Each row is a point on a landscape with many valleys, with its height.
A ball rolls from a point to the lowest of its 4 nearest points, and stops where none of them is lower. Distance is the straight distance between rows; heights are no part of it.
lolob: [ 12  15 -26 -33   5 -36  17  -8 -13 -29  20]  height 1.83
sig: [-34 -40  23  19  17   7 -23 -13  11   8 -14]  height 6.36
bado: [ 27 -18 -48   1 -14 -19  19  20  -4 -30  -6]  height 4.33
Zud: [-12 -47   1  45  -5  16 -24  -1  -3  20 -29]  height 4.93
zug: [ 44  11 -63 -26 -23 -26  16  -3 -13 -47   3]  height 4.27
tika: [  7  22  -1  -2  -3 -11  -1  -5 -11  22   8]  height 4.19
Vema: [ -9  54  33 -37  11   0   9 -14  -6  19  23]  height 3.37
vog: [ 37  58   0   2 -27  22  -5  -2 -11  32   4]  height 3.06
lopuf: [-21 -15  33  23   4  26 -22  -3   4  38 -18]  height 4.78
Lezeg: [ 12   0  -9  23 -10   3 -10   9 -12  30 -10]  height 3.02
nular: [ 42  22 -41   3 -22 -17  -3  -2 -21   2  -5]  height 1.55
Redid: [  2 -58 -22  32   1   1   1  18   5 -27 -22]  height 4.97
dav: [-30  20  38 -25  23  -3   0 -13  -1  23  17]  height 2.37
nupub: [ -9 -40 -15  10  11 -14   3  13   6 -24  -5]  height 6.13
Maso: [ 26  13 -42 -49 -10 -35  40  -1  -1 -72  15]  height 3.94
vulu: [-15 -34  -5   8  16 -13  -4   4   2  -9  -1]  height 6.02
Kemaz: [-15 -59  -4  17   9   2  16  20  33 -67 -19]  height 7.19
lupav: [ 21  -3 -39  -6  -3 -28  11   6 -10 -20   4]  height 4.39
Vizi: [ 11 -28 -29  23  -5  -6  -5  16 -11   0 -12]  height 3.40
Vesu: [ 24  14 -22   8 -13 -13  -5   1 -17  14   0]  height 2.36
masu: [ 27  47 -11 -17 -11 -15   1 -18 -17  10  15]  height 5.37
mozir: [ 33  17 -48 -35 -11 -35  22 -12 -12 -47  13]  height 3.39
zopil: [-23 -17   3  -5  21 -15  -5  -2   2  -2   4]  height 6.11
lazad: [ 11  36  30  11 -22  52  -2  12   3  46  -2]  height 2.62
vifa: [ -7  29  40   0 -14  49   1  10   6  46   1]  height 2.97
faz: [-16   1  -1 -19  20 -27   5  -5  -6  -8  15]  height 6.12
podid: [-24 -65   0  30  11   3 -17  -2  18 -27 -18]  height 0.79
gebov: [-3 34 24 -2 -4 17 -2  1 -3 36  7]  height 0.56
guka: [ 49  37 -42 -16 -15 -23   0 -22 -22 -11   4]  height 1.14
puram: [  4  -1 -19 -10   9 -27   5  -1 -11 -10   9]  height 4.86
nam: [-44 -19  61  11  10  30 -28 -15  17  33 -20]  height 5.42
Nofu: [-21 -28   1 -11  28 -21   7   3   8 -28   8]  height 6.98
zevad: [-6 -9  5 12  8 -4 -9  5 -7 20 -3]  height 4.25
daz: [-34 -46  10   6  28 -10 -12  -7  17 -25  -1]  height 5.95
des: [ -9 -68 -15  31   3   5   9  17  26 -52 -26]  height 5.96
lema: [-14  40  40 -16   0  23   2  -4   3  37  15]  height 3.22
gim: [-18 -49  -3   3  19 -11  21  16  34 -67  -7]  height 8.11
dulo: [-52 -39  37   4  29  -3 -29 -22  23   1  -6]  height 5.98
zes: [ -8  33  13 -21   9 -13   7 -12 -10  17  19]  height 4.09
bogor: [ 34  63   1  -6 -19  16  -3 -10 -10  26   9]  height 2.35
kage: [  7  66  30 -24 -12  26   5  -6   1  29  23]  height 5.05
goni: [ 27  64  11 -15 -13   9   0 -18 -10  23  12]  height 4.16
Kabi: [-53 -30  53  13  17  17 -34 -26  19  18 -19]  height 5.69
Vonug: [ 15 -15 -37  10  -6 -15   2  15 -13  -5  -3]  height 3.45
Bofez: [ 20  53  19   0 -26  44   2   7  -1  40   7]  height 2.63
Silip: [  8 -23 -35 -12   4 -24  27  15   6 -51   4]  height 5.55
bemi: [-11 -16  24  34  -7  29 -20   4  -5  41 -21]  height 5.06
Sanud: [-29  10  49  -5   9  24  -6  -3   6  36   0]  height 3.60
lavu: [ 13  57  34 -15 -31  65  10  12  15  30  21]  height 2.00
Tuk: [-11 -43 -12  28   5  -2  -8   9   0  -3 -15]  height 4.21
lamu: [  7 -43 -27  12  -1  -8  22  27  12 -47 -15]  height 6.03
Zop: [  8  37   1 -16   2 -10   1 -12 -13  15  17]  height 1.25

For each start below, name the point where the ball stops.
sig: gebov
faz: Zop
Kabi: gebov
dulo: gebov
gim: podid
Nofu: podid
zevad: guka

Call two points neighbours if one is among the 4 nearest of the other. Go from one point of each pair to the other, from neighbour to neighbour, staying as low as possible. Name the highest point that can't be avoided.
guka / bogor: tika
dav / podid: Tuk
dav / gebov: lema
lavu / gebov: lazad
Zop / dav: zes
lavu / bogor: Bofez
